Each row is a point on a tangle of strands that fork, close into loops and nearly touch. The rows are in no order.
In the rows, 128 means zero.
Two points are linked if the straight distance between their rows is under 198. Some points are linked to none.
j650: [125 109 164 147 101 133 174 117 189 131 147 140  76 111 151 164 133 137
 174 133 147 116 109 135  95 127 170  83  88 138  78  93  85 143 102  64
 151 130 127 125 177 131 124 116 105 164  98  95  63 146 141  85 193 114
 163 155 133 185 169 135 179]
j347: [120  98  69 170 142 105 135 153 132 130 128  98 112  97 169 107  26 159
 128 131 110 100 181 117  87  97  91 124 148 188 143 106 152 118 128  96
  95 130 135 160 137 120 168 103 113 139  88 141 159 143  79 133  59 160
 137 120 165 102 144 119  96]
j577: [132  97 117  73 135  96  81 142  61  91 110 137 193 164 116  93  77 122
 101 164 118 110 126 172  95  75  72 142 133 156 165 132 157 165 157 141
 100  72 100 175 121 158 173  97 164  73 140 136 167 126  76 149  93 151
 113 133 100  72  70 128  77]
j7: [154 151 147 107 144 146  73  97 109 155 128 115 124 115 109 137 149 121
  84 136 120 118 128 123 159 118  96 148 140 104 135 172 118  95 106 192
 125 143 140 118 126 113 122 162 151  95 138 133 160  78 133 140 126 107
 114 126 116 138 104 113  99]
j705: [115 129  93 127 133 111 166 135  82 123 120 150 120 172 141 136  92 156
 128 125 136 182 141  98 167 133 163  94 101 153 103 137 165 104 137 115
 105 152 140 145 129 195  64 128 111 144 159 109 122 119  93  83 149 111
 125 103 150  95 139 114 172]
j736: [145 164 180 121 139 186  94  77 131  95 103 153 144 144 112 163 195 137
 107  87 102 120 105 118 185 145 146 156 132  54 108 195 119 150 148 191
 142 175 115  66  87 103  99 162 177 135 149 122 159 137 206 147 198 120
 137 105 126 131 123 138 147]
j325: [175 122 146  92 139 129 140  95 167 116 100 129 120  94  85 137 185  83
 168 119 122 144  95 178 148 167 157 107 167  96 111 134  96 119  78 127
 132 174  56  89 160 106 139 132 108  95 113 118 116 137 150 146 145 106
 120 149  94 165 163 110 114]
j209: [142 107 168 113 127 127 162  87 200 129 118 156 130  80 114 149 188 108
 166 120 116 159  86 146 165 180 181  92 139  81  90 137  95 116 104 108
 176 191  34  77 124 107  79 118 113 121 143 111 108 143 163 122 145 113
 128 137 109 190 169 115 132]
j920: [132  97  64 154 137 100 146 157  74  87 103 127 134 159 122 126  64 174
 116  91  97 108 196 128 124 107 134 100 166 180 110 116 136 139 143 130
  95 140 151 183 154 152 161 117 146 156 130 138 145 139  60  63 119 102
 136  85 168  56 107 112 135]
j438: [118 158 131 139  66 177 142  91 114 102 118 162  86 160  67 163 136 139
 145 138 100  84 105 130 127 136 152 157 105 116 125 136  80 169 123  89
 124 148 128 128  97 142 103 146 156 124 123 119 152 163 187 120 195 142
 151  93 125 174 177 120 177]
j339: [101  96 108 126 170 121 121 131 112 126 124 104 189 154  94  92 131 119
  87 131 123 127 138 161 105  67  36 138 128 163 160  97 140 162 148 159
 161  66 165 117 133 104 195 106 164 131  93 110 103 135 129 164  68 164
 150 118 103  75 129 171  75]
j965: [ 81 125 122 108 123  80 158 178  86  95 119 127 201 160 171 110 156 147
 152 109 176 155 139 104 114 146 167 112 131  88 128  91 153 150 144  93
  75 117 162 166  97 168 120  94  95 148 135 178  89 156 104 117 150  66
  97 141 161  56  91 147 155]
j822: [125  91 122 122 128  92 141 144 175 135 154  87 100  86 160 140 140 106
 172 108 180 132 143 151 101 160 181  53 131 113  87  94 120 102 101 101
 136 176 133 135 155 123 169  98  85 147 116 133  49 133 121  89 155  77
 134 205 159 124 130 113 135]
j127: [120 128  84  92  99  67 133 136  91 135 108 145 144  95 101 103 121 118
 188 136 113 130 140 111 101 163 182 112 158 144 135  97  86 121  83  64
 107 161  58 144 116 135 112 112  72 107 100 177 177 134  65 138 117  89
 100 151 133 102 154 113 121]
j940: [117 143 121 137 105 118 128 157 106 115 141 108  97 159 168 153 121 162
 141 121 144 107 147 148 111  98 152 114  84 144 133 136 124 134 106 114
 100 137 197 176 155 184 146 168 115 165 123 106  99  96 122  74 179  83
 136 132 152 106 130 145 182]
j946: [131 117 146 150  98 137 133 118 174 123 137 127 169 108 119 130 150  87
 165 113 145  90  46 151  94 144 128 147 143 114 126 113  78 178 140  89
 117  80 119  92 134  85 143 125 128 135  84 142 118 189 169 144 160 132
 102 129  92 164 160 151 138]
j872: [153 134 141 126  96 181 143 118 162 102 134 133  48 122  60 140 166 125
 113 123  86 140 140 126 141 123 103 158 141 112 144 114  85 132  93 108
 129 147  85 126 167 123 172 117 170 101 109 118 114 131 186 144 139 167
 163 129  98 206 179 113 146]
j401: [134 118 129 113  80 128 126 114 123  65 117 148 158 146  67 131 178  85
 157  95 136 113  86 157 108 154 136 143 160  79 142 122  78 193 126  93
 108 118  93  95 114 114 155 133 140 114 105 148 126 185 183 161 179 134
 133 116  75 142 166 136 142]
j949: [136 146 111 133  94 115 132 121 140 130 121 122  83 102 111 146 167 120
 170 129 123  94 152 108 136 150 191 100 145 145  91 154  81 116  90  84
 138 159 120 146 114 112  94 152 102 127 132 134 131 110 122 112 137 102
 136 120 169 171 138 125 134]
j656: [135 118 121  71 121  99 107 164  81 158 133 106 170 123 167 122  95 110
 117 151 156 122 104 137 107 120 123 149 126 135 164 135 152 111 111 112
  67 152 123 163 118 176 138 146  91 108 121 169 171  96  65 132 113  68
  82 152 117 105 118 114 107]
j44: [138 113  81 117 121 108 137 162  35  90  99 124 124 182  84 143 110 157
 123  98 101 103 184 139 142 103 138 108 179 147 109 135 148 137 130 147
  82 157 152 187 140 155 176 133 165 141 152 139 133 120  78  81 159 101
 154 101 170  65  91 111 124]
j698: [130 113 106 116 151  87 118 155 112 112 139 100 152 107 115  96 117  77
 144  96 166 151 128 179 106 147 127 136 201 115 124  82 146 114  96 113
 106 143 111 127 145 105 208 131  75 137  95 163 121 124 103 143 116  93
 114 187 126  84 135 126  95]
j49: [151 191 184 186 132 175 121  91 195 163 155 120  78 129 143 139 151 124
 107 158 122  93 114  96 153 140 149 139 120 115 105 142  79 122 135 133
 171  99 153  99 100  61  86 168 139 154 166 104 128 122 154 121 121 143
 134 114 111 209 108  99 145]
j971: [155 120  93 122  92  62 123 128 117 103 100 138  94  77 114  93  93 129
 209 137  83 102 168 143  70 135 165 107 167 162 158  65  81 135  63  52
 112 136  65 144 155 113 163 119 114  92 100 134 185 130  75 148  95 148
 127 162 140 121 150 123 116]
j682: [100 121 112 136 170 152 145 139 124 144 160  95 144 147 117 116 129 137
  65 109 140 155 150 142 138  66  32 151 119 141 155  96 168 127 118 173
 150 113 162 117 169 104 201 116 166 143  89 101 101 108 155 141  82 181
 166 131  98 104 163 145 109]
j640: [132 109 140 147 159 103 114 107 167 136  89 131 179  53 142  91 139 134
 126 154  92  91 134 126 122 131  93 178 140 151 158 119 129 129 155 143
 159  70 100 105 119  74  86 144 107 124  96 131 183 145 115 154  44 160
  77  95 124 134 111 169 114]
j468: [153 138 111 109 152 132 106 112  89 163 126 104 119 118 117 130 112 118
  96 139 131 128 150 108 156 122 122 116 150 147 107 171 140  80 116 171
 121 150 143 144 123 110 117 155 140 104 167 137 157  78  89 116 108 112
 114 114 143 121  98 100  88]
j141: [141 127 145 157 120 179 145 139 164 102 114 136 129 130  71 111 176 130
 101 141  82 117 135 122 147  99  80 179 144 133 164  98 113 160 176 146
 162  63 143 121 134  80 147 123 175 133 126 104  98 162 172 152  78 208
 148  67 110 156 121 140 132]
j722: [145 135 155 163 144 134 119 112 187 150 113 118 160  59 137 102 176 106
 119 146 120  84 126 117 142 131 116 174 149 130 143 124 103 125 149 142
 165  83 133  98 121  44  97 156 119 136 116 119 150 139 134 152  64 139
 107  92 120 165 108 164 118]
j376: [116 125 120 132 122 136 147 146 145 161 189 104  69 126 173 142  73 152
 104 124 140 169 129  94 120  74  81 115  79 145 142 135 154 101 102 135
 120 140 128 131 175 177 153 126 108 154 105 106 126 105 137 131 120 144
 175 153 103 171 205 110 162]
j836: [ 92 131 125 110 101  99 145 166  74  83 116 129 195 186 148 119 174 123
 135 104 165 138 125 127 125 128 150 112 141  97 135 129 154 177 154 112
  88  97 164 155  93 169 130 137 117 130 155 151  86 138 136 134 182  91
 112 120 133  76  82 148 148]
j575: [143 116  88 136 149  89 142 131 115 118  90 117 167  72 142  78 113 124
 133 128 118 128 187 116 128 168 158 153 190 140 134 128 161 106 149 117
 129 150  93 150 102  76 124 140  80 134 148 153 175 131  68 147  22 136
  91  89 156 113  94 122  90]
j710: [152 121 110  90 121 124 129 181  19 120 126 116 127 182 100 140 131 120
  91 123 138 108 145 156 149  91  99 127 145 132 145 139 182 139 129 163
  86 149 158 152 132 177 178 151 174 109 171 131 109 105 113 117 152 102
 147 120 128  90  87 119 118]
j246: [100 120 100 102 100  83 136 128 119 150 130 154 156 103 118 101 118 129
 165 141 134 140 104 100 124 169 173 122 106 138 131 121  93 112 112  75
 115 157  68 131 115 152  59 114  55 133  94 170 144 146 100 130 121  89
  96 135 131 128 169 113 151]
j465: [ 75 127  97 140 146  62 146 198 101 107 120 108 182 142 159 105 110 151
 160 100 153 145 134 109  79 147 150 122 137 133 111  60 138 152 150  88
  79 113 180 149 106 138 153  71  86 177  88 208 107 166  92 128 106  63
  90 156 156  55 118 156 130]
j399: [157 159 137 129 126 178 129 125 121 124  97 172  48 123  53 141 185 151
 116 147  51 146 170 104 172 144 135 157 143 101 135 165 132 112 130 162
 138 163  94 136 117 123 102 135 176 102 174  97 151 114 164 160  98 170
 150  78 143 180 131 100  95]
j826: [120 148 156 169 127 187 165 128 147 111 128 143 107 178  78 139 143 135
 103 140 107 150 119 121 162 111 103 154 109 140 116 108 135 140 175 146
 167  72 163 116 152 107 128 117 180 153 144  95  70 152 176 116 145 204
 154  80 111 140 132 134 166]
j531: [161 140  93 134 113 178  97 129  94 131 111 134  76 152 121 116  63 160
 115 157  89  95 158 115 122  75 102 132  89 190 153 140 124 130 130 148
 113  85 154 187 149 169 115 104 193  88 156 108 149 125 104  89 139 169
 149 125 142 110 113 103 144]
j649: [ 77  89 126 162 147 118 184 149 145 128 141 137 141 154 150 141 119 149
 127 118 150 183  88 103 131 126 120 125  87 133  99  93 178 133 175 115
 129  94 171 106 148 153 121 105 104 161  87 114  52 161 145 119 123 162
 133 100 147 103 137 168 144]
j495: [117 126 124 112 159 122 118 129 110 176 166  81 141 124 172 133  98 116
 101 139 192 134 140 115 145 154 152  82 125 125  93 141 159  78 128 168
 134 178 167 128 108 104 119 135 105 139 170 148 106  75  97  90 117  81
 110 148 145  96  74 107 109]
j95: [140 107  99 119 131  80 135 153  84  90 132 123 115 130  71 121 123 104
 134  88 116 150 162 174 118 135 127 122 227 110 132  99 167 106  90 100
  89 172  87 143 134 114 220 131  93 129 105 161 146 114  99 145 113 122
 135 148 156  99 140 113  85]
j481: [159 197 140 122 135 190 122 123  86 160 149 132  24 203  95 170 115 152
 107 143 110 150 150 117 155 121 113 126  98 129 133 154 129 104 109 188
 126 148 174 128 145 171 123 147 178 125 173  94 129  78 155 122 171 133
 152 143 104 153 117  86 145]
j969: [113 128 156 130 128 156 128 143 138 157 156 124 154 150 175 142 113 122
 104 132 165 130  74 131 127 108  93 132  77 132 174 136 145 134 147 151
 116 103 192 105 143 166 116 147 132 129 137 110 115 113 152 127 142 112
 106 122  93 126 122 154 149]
j981: [113 136 117 123 116 112 158 161  92 119 135 128 100 175 154 155 108 166
 134 127 147 152 141 121 141 120 155  92  84 135 130 135 167 106 120 114
  99 157 181 157 143 200 108 158 114 145 151 105 104 102 120  78 173  99
 129 120 154 102 125 131 183]
j251: [134 176 118 147 118 149 100 117 114 109  94 115 171 157 130 124 172  93
 129 110 173  85 138 116 151 131 154 131 159 144 107 170 112 161 153 139
 134 102 171 150  90  79  99 154 148 104 158 146 109 133 154 138 176 130
 139 116 161 112  62 149 128]
j958: [109 143 194 148 126 149 136  71 195 147 162 167 132 128 181 173 140 136
 130 132 149 153  83 129 136 176 160 128  93  36  87 154 122 128 152 111
 171 132 132  84  96  74  79 138 136 163 152  91 111 148 174  98 207 152
 139 131 141 160 109 120 170]
j125: [104 113 118 175 171 131 166 141 158 140 175  81  78 103 159 138  75 139
  92 111 155 148 175 116 134 118 106  83 144 143  95 114 177  76 125 120
 163 180 140 122 145 103 167 122  93 180 120 119  91 104 125 117  56 131
 159 132 146 141 154 116 111]
j215: [126 120 107  87 120 114 138 175  44  93 108 138 191 198 127 116 147 107
  94 122 143 116 124 146 137  95 124 119 128 140 162 137 171 174 170 146
 103  77 151 146 106 212 146 134 154 107 188 131  99 134 114 119 153 100
 121 102  99  83  85 143 129]
j709: [134 134 107 107  51 160  99 102 103 103 114 152  94 127  76 142 122 134
 158 149  85  76 108 130  90 128 124 149 118 125 168 128  70 163  98  92
  92 138  97 150 119 152 121 126 164  64  97 142 179 149 152 156 164 144
 142 116 113 157 157 117 129]
j507: [113 142 170 136 149 115 136 104 198 142 151 150  96 121 160 164 183 116
 115 106 148 184 132 138 160 179 156  83 123  39  91 160 151  99 143 135
 195 159 125 108  92  83  95 112 124 136 163  95  80 103 160 108 168 150
 141 148 172 155  78 126 129]
j683: [ 88 102 129 132 140 108 134 149 157 164 178  92 116 103 187 144 117 116
 118 128 201 139 137 121 106 163 157  90  90  93 100 112 157  87 132 124
 135 156 174 127 122 123 130 110  83 149 128 134  61 110 121  99 142  96
 120 179 165 102  91 128 134]
j443: [113 123 198 145 109 147 154 100 206 161 181 150  82 129 174 177 117 131
 148 159 153 139  86 123 104 178 176  87  76  82  74 115  98 123 127  72
 166 130 117  93 123 111  83 125 100 159 142 101  87 136 153  95 195 126
 155 153 133 193 147 104 168]
j892: [130 171 160 158 146 153 148 100 154 110 113 157  91 175 107 167 182 132
 124 107 119 181 139 128 192 154 161 110 140  85  88 170 163 120 142 152
 178 158 126 123 102  99  89 131 164 143 185  89  87 111 180 122 181 178
 150 115 168 150  98 138 144]
j266: [107 106  84 140 127 103 120 157 109 151 142  82 140 107 184 118  39 130
 123 127 151  94 163 141  80  84  81 141 158 177 143 113 154 132 102 110
  87 140 154 171 130 131 204 110 101 146  85 149 161 124  86 127  94 119
 140 163 148  88 145 121  95]
j388: [149 128 107 157  85 124 130 124 150 136 135 112  54  79 123 127 123 150
 160 152  96  75 167  99 107 117 149 114 129 170 131 134  72 120  98  78
 132 120 120 158 140 119 112 153 120 126 117 119 153 117 108 118 102 137
 145 116 159 186 144 119 141]
j45: [133 143 159 106 135 175 104 131 129 147 134 149 170 149 154 140  98 122
  92 149 135 106  79 157 119  77  66 146  73 150 209 151 132 155 161 171
 117  85 175 119 128 207 118 131 177 100 162 113 171 120 139 128 122 111
 101 112  64 123 122 150 139]
j234: [142 173 177 124 140 182 108  72 160 124 121 158 116 124 124 159 189 133
 135 100  80 127  99 106 184 158 174 133 127  63  94 208  97 134 122 159
 158 193  95  67  79  93  76 162 162 139 161 119 175 131 188 154 171 109
 138 111 138 166 140 119 131]
j68: [159 127 118 122 108 150 115 134 119 102 111 139  59 116  48 134 171 146
 112 131  71 142 177 124 143 119 103 156 161 111 156 133 130 103 103 135
 112 156  96 147 144 122 168 132 167  94 136 115 127 106 160 153 100 179
 149 115 142 169 140  98 104]
j897: [130 160 149 146 132 170 144 111 123  94 110 157 121 187  80 138 169 123
 105 110 121 170 131 132 191 141 129 140 131 109 111 144 150 144 167 173
 169 105 133 103 134 119  97 129 184 136 181  93  75 137 183 116 172 185
 146  89 125 123 109 133 161]
j585: [ 87 110  96 139 151  74 141 186 137 145 134 122 157 113 158  89  76 138
 162 111 140 164  86 128  73 155 126 152 100 154 121  53 144 133 134  92
  90 116 126 120 120 170 166  73  55 173  53 193 117 178  91 156  71  96
  99 173 137  76 173 162 110]
j365: [112 151 133 124 120 136 124 125  99 112 108 130 175 188 156 140 180 114
 119 106 181 123 126 135 144 147 166 119 131  93 112 151 159 155 149 138
 119 125 181 149  97 129 116 149 144 106 170 127  80 132 163 121 210 116
 142 130 158  88  61 151 155]
j691: [136 124 119  87  59 127  70 120  85 105 113 145 126 137 104 127 109 142
 143 162 101  77 112 138  82 108 108 149 116 137 178 157 100 160 114 101
  66 119 117 180 112 166 122 124 158  57 108 157 187 130 124 157 144 144
 119 131 116 131 117 127 106]
j191: [104  92 147 110 121 106 130 127 183 157 155 145 176  85 166 115 136 108
 160 144 166 149  77 128 114 198 182 119  79  96 110 112  98 104 128 115
 134 155  74  95 130 143  72 108  72 154 107 155  99 165 134 115 147  80
  97 168 121 127 154 119 146]
j879: [129 122 187 139 150 142 117  97 198 142 160 116  98  92 121 139 142 136
  88 122 102 161 112 118 163 120  84 143 128  98 130 119 113  83 107 160
 172 130 100  63 163 100 135 144 118 148 100 109 132 100 157 136 116 132
 131 140  80 180 161 130 151]
j570: [144 128 120 180 153 121 179 125 141 134 124 128  91 116 143 117 106 137
 138 144 123 150 171  75 165 144 165 112 126 167  91 137 161 100 168 118
 176 120 129 125 116 116  62 133 111 168 186  84 123 120 103 104  53 161
 137  78 154 164 120 119 137]
j413: [116 155 146  98 103 135 128 131 108 137 131 142 115 157 160 171 193 118
 143 110 158 127 118 142 138 178 200  93 106  58 117 167 154 129 102 117
 106 192 152 145  94 155 111 147 113  95 165 125 109 112 151 112 217  78
 138 154 165 117  93 138 146]
j623: [134 126  94 170 115 134 131 136 137 132 131 105  86 104 138 116  77 156
 131 150  96  95 170 100 110  82  99 133 114 189 153 124 124 126 137 113
 118  85 148 163 146 123 133 119 143 126 112 118 135 130 105 120  87 183
 142 110 160 140 132 129 128]
j431: [159 123 134  97 102 144 139 108 129  77 105 134 119 143  67 156 200  83
 167  95 145 126  88 170 123 158 151 116 169  84 128 127  91 171  97 116
  99 173  98  95 143 129 169 125 141  85 114 127  99 157 179 158 192 111
 144 139  84 148 153 127 130]
j500: [115 146 124 119 103 117 130 114 131 134 125 130 114 127 130 143 182 118
 164 121 143 123 127 116 145 171 209  85 132 112  82 170 108 117  94  96
 140 183 118 139  99 114  80 133  90 123 148 143 113 110 136 116 179  91
 140 143 173 141 126 119 135]
j950: [152 185 154 144 118 184 145  99 140 134 106 178  56 135  77 156 193 141
 134 144  54 127 145 100 171 161 179 149 135 100 112 188 102 135 123 136
 155 179  90 117  86 116  75 148 167 125 177 101 166 134 178 158 122 154
 151  92 141 206 149 112 122]
j859: [126 100  85 145 193 131 108 113 112 161 127 133 164 110 147 102  66 119
  84 127 137 136 118 112 128 106  96 125  96 188 134 114 154 117 162 163
 145  90 131 101 150 144  95  88 142 124 132 122 160 115  60  93  70 122
 101 102 105  85 125 143 105]
j128: [150 108 103 124 116 116 131 116 165 133 127 129 100  69 154  75  77 134
 186 149 100 117 126 153  62 122 110 139 129 163 165  74  97 141  77  76
 117  87  56 132 173 123 157 112 106  90  78 123 179 153 103 167  82 178
 137 181 124 148 188 135 113]
j645: [ 97 125  99 152 159 146 149 143 133 178 172 100 107 126 169 122  66 165
  79 118 137 163 146 105 117  59  48 133  96 157 140 112 177 109 119 166
 137 118 146 123 165 136 191 102 129 141  86  99 137 136 119 136  75 184
 178 135 115 119 206 134 116]
j354: [144  90 136 112 139  99 165 129 187 126 136  98  81  89 131 147 140 108
 182 118 159 150 145 160 132 156 182  27 134 123  73 105 117  93  97  98
 164 197  93 134 144 131 149  90  87 140 138 124  53 123 130  92 127 103
 145 193 142 165 149 108 122]
j505: [122 158 143 158  84 155 148  95 137 127 134 148 110 159 121 159 106 146
 141 150 126 111  89 117 129 133 154 136  85 135 107 144 102 145 140  90
 124 116 151 129 111 136  67 149 133 150 122 119 133 156 167 107 190 140
 126  94 134 169 161 127 190]
j48: [140 117 116 114 162  82  98 117 111  95  72 140 199  86 119  79 132 118
 119 131 109 115 167 149 128 127 109 168 186 128 147 127 148 128 153 147
 137  88  79 135 106  78 127 152 106 109 114 153 189 119  78 155  59 149
  85 105 140  79  84 149  80]
j931: [132  91  89  91 112 135  74 154  68  78 117 140 156 168  95  82  80 137
 109 151  91  99 135 158  91  70  69 122 116 180 160 124 155 168 160 148
 116  64 111 177 134 163 171  57 193  67 163 123 132 147 103 119 113 172
 147 123 108  81  75 118  84]
j785: [131 171 168 156 160 167 110  90 147 181 160 122 134 172 171 143 122 123
 107 140 177 125  99 121 142 117 114 116  74 132 138 122 127 116 136 188
 167 100 206  90 135 109  93 144 166 142 164  85 117  93 136 110 155 118
 120 141  88 125  80 128 135]
j410: [ 83  87 105 152 153  99 156 165 134 131 142 126 163 138 148 115  97 148
 128 111 141 171  77 105 110 115  98 142  90 155 127  92 170 138 162 114
 106 100 157 112 136 170 137  98  88 154  61 134  92 160 121 149  82 149
 111 114 128  92 150 169 125]
j684: [117 105 123 119 162 102 105 134 147 129 149 102 155  89 132 105 141 101
 111 111 162 144 120 162 122 139 100 147 155 111 122 109 151  92 114 137
 137 137 120 104 158  98 160 142  80 143  86 145 109 109 128 140 100 109
 100 153 123 104 138 145 111]
j395: [105 138 129 103 141  76  90 147 113 121  91 124 251 130 139 100 150  91
 127 113 174 108 110 143 104 123 126 152 166 133 125 144 114 174 172 133
 128  72 154 146  83  90 126 118 101 124 104 186 143 140 114 171 119  95
  73 147 109  75  78 166  91]
j419: [127 134 119 157 150 113 165 122 136 127 128 151  78 147 118 134  94 139
 134 135 108 199 154  89 181 140 146  96 119 150  87 157 158  86 150 129
 169 143 114 117 127 149  50 133 131 156 168  89 122 113 114 103 105 164
 137  87 143 149 143 107 137]
j586: [125 124 132  81 152  60  95 136  63  91  80 132 247 143 126  91 143 111
 108 115 140 139 138 142 140 120 122 161 180 105 126 138 148 155 167 155
 113 101  89 141  92 123 142 141  96 126 112 186 174 122  81 158 120  94
  83 127 112  45  88 147  88]
j402: [162 157 169  86 160 165  71 109  83 155 116 143 119 144 105 152 147 139
  71 135  98 124 129 129 164  99  74 154 117 104 161 156 136 112 120 245
 129 140 147  89 138 154 123 151 203 100 159 110 176  82 138 139 149  89
 120 131  69 113  96 112 117]
j114: [144 105 136 136 145 129 137 113 193 162 153 117 107  62 150  93  98 134
 144 150 109 120 111 132  93 123  98 158 114 150 143 102  99 116 105 100
 147  85  60 105 170 121 139 133  91 119  75 118 159 147 117 158  74 164
 129 148 110 181 198 132 121]
j112: [108 105 125 153 103 105 160 151 166 146 137 117 114 110 167 135 120 137
 201 108 146 106  88 121  70 130 161 112  96 169 103  80  86 156 113  70
 112 100 150 126 165 147 139  96  86 171  61 142  88 166 120 114 158 105
 128 169 144 137 173 166 152]
j28: [146 123 166  89 131 177  81 115  98 105 111 157 172 157 114 143 126 134
  80 132 101 102  97 149 147  93  65 161  98 114 192 149 134 155 164 211
 133  95 150  92 115 193 120 146 192 110 167 115 177 134 162 131 148 105
 112  95  54 111 119 138 152]
j647: [116  92 163 107 116 120 126  92 186 137 136 150 192  74 160 128 163 115
 160 118 138 141  76 128 146 189 188 120 113  71 102 142  95 112 120 121
 156 172  53  70 115 111  66 121  98 146 120 137 123 165 160 118 173  85
 106 150 124 136 152 120 158]
j336: [119 106 125 146 100 104 141 152 150 142 133 126 154 114 132 121 117 110
 203 109 133  99  58 143  59 131 130 132 126 167 143  89  76 186 128  65
 101  65 145 113 138 141 159  90 106 143  58 159 117 186 132 153 144 133
 114 164 111 141 169 167 138]
j580: [153 119 102 117 110 119 112 149  90  87 110 137  75 114  61 123 135 146
 136 125  71 123 198 141 122 119 114 142 188 114 146 121 158  96  95 120
  91 168  83 159 139 108 198 139 149  96 133 131 152 106 117 150  90 171
 149 109 170 130 124 105  82]
j497: [ 92 107 179 140 175 124 113 106 188 164 163 107 139  87 168 131 140 133
  97 133 148 146 106 128 127 121  85 130  96 114 117  93 140  86 120 168
 179 132 160  59 159  86 127 127 102 167  74 114 101 105 141 129 101 120
 117 143 109 124 138 158 121]
j122: [158 207 161 184 153 181 113  81 155 171 130 121 105 155 138 126 134 118
 112 149 137 101 131  99 166 135 135 132 112 147 114 149  94 119 135 176
 182  79 169 109 109  77  68 150 170 131 187  95 136 111 128 114 138 142
 130 111 114 155  91 105 139]
j323: [147 110 123  60 108 101  75 139  51 115 114 137 164 144 126 121  95 132
 117 164 116 112 114 155 103  96  95 163 135 122 169 147 148 137 119 131
  61 125 102 178 115 170 152 140 146  59 116 152 199 102  78 158 123 124
 100 131 121 101  99 116  84]
j713: [117 114 120 139 141 126 106 137 129 103 108 120 188 141  81  97 152 103
 109 134 113 101 131 151 107  96  55 154 149 153 165 115 112 168 170 155
 158  43 153 128 116  87 167 120 156 124 106 125 101 146 152 174  91 183
 131 100 106 104 105 164  85]
j533: [133 144 189 147 132 174 151 110 208 138 175 125  62 113 116 155 150 133
  85 130 102 167 122 109 152 121 101 141 117  98 116 119  95 113 105 139
 163 136  95  88 174 107 156 129 154 146 119 102 114 108 169 134 134 148
 151 150  61 224 168 105 150]
j33: [139 112  87 141 152 108 162 130 122 134 101 118 141  87 148 101 104 133
 128 137 116 139 192  83 159 168 176 115 167 156 106 152 160  95 150 119
 148 171  98 143  96 104  83 140  89 146 183 137 154 125  79 113  23 126
 117  80 160 137 110 112 111]
j309: [164 167 121 119 109 196 101 124  86 153 126 129  44 170 112 138  85 162
  91 158  91 126 150 105 138  88  93 142  86 151 159 141 119 117 117 177
 116 120 168 160 143 185 124 125 187  92 165 110 152  98 136 125 153 147
 154 137 118 140 122  79 144]
j913: [121 145 107 131 135 109 111 128 123 141  97 105 208 113 153 110 143 102
 131 124 179 108 124 104 134 135 153 138 151 155 113 157 115 143 159 124
 128 104 157 152  92  87  85 133 110 118 133 167 131 129 106 134 126 106
  86 127 147 102  83 141 114]
j972: [133 102 104  93 128 109 110 156  95 173 161  98 139 108 182 110  51 118
 110 149 159 129 126 147  95 106  96 144 126 145 156 124 155  95  92 118
  82 159 117 159 136 164 168 141  81 127 108 154 170  96  78 123  99  84
 127 174 129 114 150  91 111]

A tip is a point with one link. Name the tips that can be reached along the links from each point below, in the order of the rows.
j336 -> j376, j114
j402 -> j49, j354
j950 -> j736

A piece is all that can be reached along the links. How many separate loops has the piece of each point below (a circle has one, a figure eight two, a Y none), and how many tips (points with one link)?
j705 -> loops 0, tips 7
j246 -> loops 0, tips 2
j122 -> loops 0, tips 2
j95 -> loops 1, tips 1
